Points on a hilly landscape, in no order, each with its height.
A ball rolls from a point to whichever of its 5 nearest points has the largest drop for the distance, and stops where none of them is lower. Distance is the straight distance between rows; heights are no part of it.
K133 h=33.4: [124 110 118 139 167 133  76 117 121 135 116 176 138 164 122 106 111 199
 101  93]
K320 h=31.7: [104 110 100 176 170  84 129 126  96 158 104 128 138 127 108  95 170 150
 114  54]
K935 h=46.4: [140  66 110 161  92 137  71 171 118  88  88 144 147 191 151  67 104 149
  99 110]
K813 h=27.5: [107 133 100 211 115 111 147 159 117 158  78  88 131 130 129  97 206  71
 135 116]
K358 h=47.7: [124 137 153  97  86 159 161 116 154 130 164 100 122  90 130 178 130  90
 143 134]
K165 h=12.2: [127 103 119 155 178 101 117 126 112 169 118 139 140 133 114 119 147 170
 112  66]
K62 h=46.1: [140 141 152  91 152 138 158  94 121 133 147 121 128 106 120 179 137 149
 105 129]
K624 h=28.1: [105 136 116 165  42 162 157 143 136 168 121 112 112  74 138 127 184  83
 204 149]
K142 h=17.8: [127 131 124 132 107 134 151 130 159 141 146 103 119  82 134 143 143  91
 151 114]
K849 h=66.8: [117 143 138 117 129 133 166 104 150 166 162 106 135  74 109 177 166 106
 145 113]
K547 h=36.3: [128 161 132 115 163 154  50 100 109 113 116 199 139 166 130 114  83 205
  89 138]
K355 h=42.4: [143 168 142  90 164 147  85  86 100  98 131 168 133 167 128 137  99 202
  94 155]
K680 h=31.0: [141 165 146  72 154 129 126  99 110  98 145 150 131 144 136 137 101 184
  98 175]
K811 h=35.3: [133  96  88 193 111  99 134 155 122 136  74  94 118 154 151  74 193  79
 135 119]
K497 h=63.5: [140 113 116 128 106 116 133 154 155 106  99  99 109 118 141 112 126  81
 153 137]
K676 h=22.9: [100 139 111 163  90 141 167 135 145 169 134 104 140  63 124 133 184  87
 195 110]
K740 h=46.3: [137 125 131 122 171 118 127 118 134 127 133 142 129 139 120 130 112 168
 115 103]
K8 h=21.1: [145 181 156  65 145 134 158 106 107 122 155 126 133 126 126 176 106 134
 110 188]
K816 h=26.2: [ 96 133  97 193  89 128 162 158 128 165  91  88 118  92 132 115 213  77
 172 120]
K702 h=29.1: [118 121  97 189  96 113 147 160 145 148  97  91 106 107 126  95 182  75
 161 128]
K438 h=27.4: [121 130 113 173  80 130 143 151 136 155 107  86 112  91 138 110 196  71
 194 140]
K541 h=45.4: [136 113 113 137 105 128 149 151 150 125 110  89 111 105 132 117 145  75
 169 128]
K951 h=32.0: [110  92  94 195 119  97 134 160 106 144  77 100 133 163 135  77 193  91
 117 105]
K40 h=33.9: [104 126 106 200 155  78 151 151 101 170 111 114 148 120 115 102 191 106
 124  69]
K507 h=48.4: [110 135 132 130  68 172 157 105 156 153 168 117 118  71 130 177 167  89
 164 123]
K2 h=41.9: [149 117 136 106 120 118 126 135 151  91 124 109 109 134 128 114 102 105
 134 135]
K656 h=16.3: [139 181 157  62 139 128 142 108 118  88 162 127 128 170 129 134  76 136
 107 197]
K818 h=13.8: [137  93 116 121 125 120  82 164 145  91  93 141 130 170 139  79  86 147
 118 121]
K988 h=34.2: [130 131 135 101 128 133 155 117 146 114 146 112 117 101 134 160 107  96
 143 139]
K892 h=58.7: [156 113 133 119 103 124 124 148 160  99 105  96 104 121 139 113 115  76
 153 145]
K759 h=42.8: [146  73  95 176 115 119 111 164 126 109  90 118 119 180 141  73 143 106
 115 127]
K20 h=36.0: [ 99 133 125 131  19 193 149 127 147 174 172 139  95  71 124 150 187  84
 201 135]
K593 h=38.6: [124 101  96 165 163 102 135 124 132 158 119 116 132 117 121 110 153 140
 122  90]
K377 h=45.6: [140  91  96 151 137 108 122 145 141 125  99 116 123 135 130  84 130 110
 128 107]
K196 h=81.4: [110 134 128 119 162 130 155  96 133 174 161 115 126  77 119 198 166 155
 119  99]
K592 h=20.6: [151 145 142  89 155 126 122 117 145  96 132 137 133 129 142 129  88 153
 112 142]
K370 h=52.9: [104 119 120 159 158 109 162 124 147 165 140 115 124  90 117 149 163 128
 136  90]
K610 h=66.3: [ 91 143 138 114 122 164 176  99 117 186 186 122 137  64 121 220 191 126
 130 116]
K22 h=34.0: [115  90  98 170 166  96 113 132 110 146  93 137 137 150 118  90 140 162
 101  85]
K349 h=36.5: [126 150 147  83 105 157 163 104 130 128 173 126 125  90 131 204 132 104
 118 155]
K631 h=41.1: [ 80 117 120 193 177  80 148 144  80 183 103 132 142 124  98 103 201 128
 111  64]
K375 h=21.4: [140 171 160  77 141 124 108 112 119  89 143 155 127 178 131  97  63 169
  94 184]
K135 h=31.1: [131 101 132 153 135 142  29 133 122 126 115 191 148 183 124  92  74 185
 104 111]
K519 h=6.9: [139  80  96 174 119 105 122 151 138 120  98 109 116 131 138  94 147  98
 131 121]
K129 h=21.5: [145 153 142  91 135 132 144 106 136 119 145 116 132 103 133 148  97 130
 118 153]
K720 h=25.6: [131 163 161  75 125 152 149 111 117 131 166 129 123 115 120 207 114 129
 116 174]
K888 h=12.6: [136 166 174  77 111 148 165 123 128 103 174 119 124 124 137 181 100  85
 126 182]
K325 h=47.2: [123 124 119 132 171 100 136 109 143 163 133 128 132 109 122 149 159 162
 116  78]
K479 h=59.9: [133 131 137 115 158 119 141 110 147 137 145 109 128 102 125 155 121 136
 119 103]
K202 h=15.1: [150 166 158  79 138 133 151 117 131  97 147 127 130 143 134 144  83 129
 111 164]
K655 h=41.7: [117 131 141 122  33 170 153 129 148 151 144 114 102  70 130 152 141  69
 204 139]
K471 h=31.2: [147 163 157  71 168 129 151  90 111 114 154 133 130 121 129 176 110 157
 102 163]
K657 h=44.9: [128 127 138 116  79 145 157 128 157 125 141 104 113  83 135 148 130  58
 191 144]
K346 h=44.6: [110 152 149  95  27 186 147 120 143 131 175 132 100  91 138 162 144  67
 168 152]
K808 h=55.7: [132 111 110 148 143 100 138 157 146 133 113 105 128 110 126 112 135 109
 137  90]
K689 h=25.8: [151 141 147 102 106 107 105 163 149  63 119 131 119 180 124  80  56 109
 136 159]
K789 h=43.9: [144 155 150  89 164 130 146  95 102 134 143 141 138 113 125 200 132 180
  97 153]
K267 h=43.4: [136 136 139 106  98 140 151 139 156 107 132 103 110 113 120 141 107  93
 153 145]
K395 h=32.6: [138  85 116 138 115 118  95 156 131  90  89 130 128 165 136  84 117 128
 112 128]
K712 h=37.8: [129  81 112 174 136 140  49 145 103 133 107 176 158 184 138  93  97 186
 104  94]
K973 h=49.5: [142 154 128 107 161 134  87 103 133 112 118 157 137 161 131 115  98 197
  92 134]
K784 h=38.8: [100 103 107 214 160  85 134 150  74 168 106 135 142 160 109  91 186 132
 101  57]
K997 h=9.5: [130 163 182  68 102 141 166 119 123  89 176 121 116 138 136 166  95  76
 136 200]
K863 h=39.1: [124 121 113 155 129 117 155 135 157 161 138  98 120  94 123 134 150 106
 149 100]
K235 h=14.6: [134  94 126 126 149 137  71 138 125 112 103 161 140 167 121  93  84 178
  97 117]
K896 h=55.8: [106 132 136 147 111 130 170 111 139 175 158 108 133  76 120 162 182 112
 153  96]
K609 h=28.0: [108 129  97 191 128 105 163 145 116 167 104  84 123 103 124 112 200  90
 157 100]
K119 h=43.8: [107 123 111 180 174  94 148 113 121 180 126 116 142  95 100 140 188 137
 136  67]
K845 h=11.3: [157 170 167  68 117 127 153 125 136  74 159 121 114 135 136 125  75  94
 143 190]
K691 h=24.4: [139 146 145 100 137 122  91 144 133  67 134 149 132 184 132  83  53 140
 120 166]
K470 h=42.6: [134 152 146  85 170 137 129  94 108 120 137 139 136 123 132 169 112 180
  94 151]
K832 h=33.3: [142  82  95 156 144 115 102 156 126 132  91 147 148 166 132  87 110 158
  92  97]
K42 h=13.4: [150 146 161  94 123 124 149 130 140  90 141 119 126 135 132 141  76 114
 131 157]
K885 h=43.3: [145 114 130 113 149 111 124 122 153 112 107 122 122 122 129 127 113 133
 116 110]
K852 h=66.2: [ 93 131 133 130 134 138 169  91 134 181 167 120 137  78 122 192 186 118
 135  99]
K752 h=41.6: [117  78 104 159 153 122  82 138 102 153 109 167 158 160 129  89 121 184
  99  73]
K549 h=33.2: [134 124 125 107 145 113 124 130 159 113 115 127 124 110 128 117  96 120
 122 128]
K959 h=12.9: [152 183 164  55 113 134 166 116 114  94 182 125 131 173 144 134  75  79
 134 219]
K44 h=33.5: [147 196 134  68 174 150 118  84  54  93 138 175 133 159 115 151 111 205
  97 228]
K250 h=56.6: [108 136 149  98 122 155 164  95 122 159 171 116 139  74 129 224 151 124
 127 136]
K502 h=16.8: [139 121 135 124 126 127  83 140 131  80 108 153 139 189 125  79  63 170
 108 131]
K237 h=40.5: [133  96 131 125 118 122  66 168 124  71  91 153 139 181 135  77  63 129
 131 138]
K350 h=34.1: [137 136 109 138  69 145 139 142 145 145 126 101  99  75 130 145 159  66
 201 145]
K600 h=20.8: [124 130 127 148 154 156  21 115 113 110 125 200 148 169 139 104  75 201
 102 125]
K465 h=41.0: [103  74  94 198 152 100 105 145  96 162 109 149 151 171 115 101 154 169
  94  64]
K876 h=40.8: [142 168 136  98 159 133  83  97 103  97 133 167 151 172 131 112  76 184
  93 161]
K933 h=42.0: [117  83 100 172 136 104 134 150 114 133  93 120 132 143 127  81 151 129
 115  90]
K679 h=45.2: [139 119 126 130 180 122  98 111 131 145 120 156 135 141 120 128 111 198
  87  99]
K310 h=14.1: [155 162 152  71 120 116 120 139 134  76 137 128 124 160 128 107  67 131
 139 171]
K270 h=49.2: [149  87 119 139 102 116 112 164 143  91  75 118 100 160 134  81 111  93
 130 125]
K204 h=40.2: [127  80 112 174 141 153  28 160 114 115 103 181 158 189 144  86  76 191
 111 115]
K303 h=28.7: [145 183 148  61 163 136 137  93  70  99 160 153 130 141 123 158  99 166
 102 210]
K581 h=10.7: [128 109 122 130 146 130  87 137 134 123 111 150 132 158 126 104 101 175
  94 100]
K317 h=49.1: [101 143 154  75  43 181 149 100 147 149 185 133 108  72 119 193 138  76
 148 140]
K57 h=29.9: [116 115 117 154 103 123 153 139 150 149 129  96 109  90 126 133 161  88
 186 120]

Where does a ball stop that starts at each point below?
K892: K997
K885: K997
K471: K997
K44: K997
K655: K676

Call two points neighbours if one is among the 5 nearest of the other. Go from one point of each pair to the other, from neighbour to neighbour, staying as low as possible. Name the highest point that can't be avoided.
K581 / K165: K22
K165 / K142: K40
K581 / K997: K691
K676 / K142: K57
K676 / K519: K951
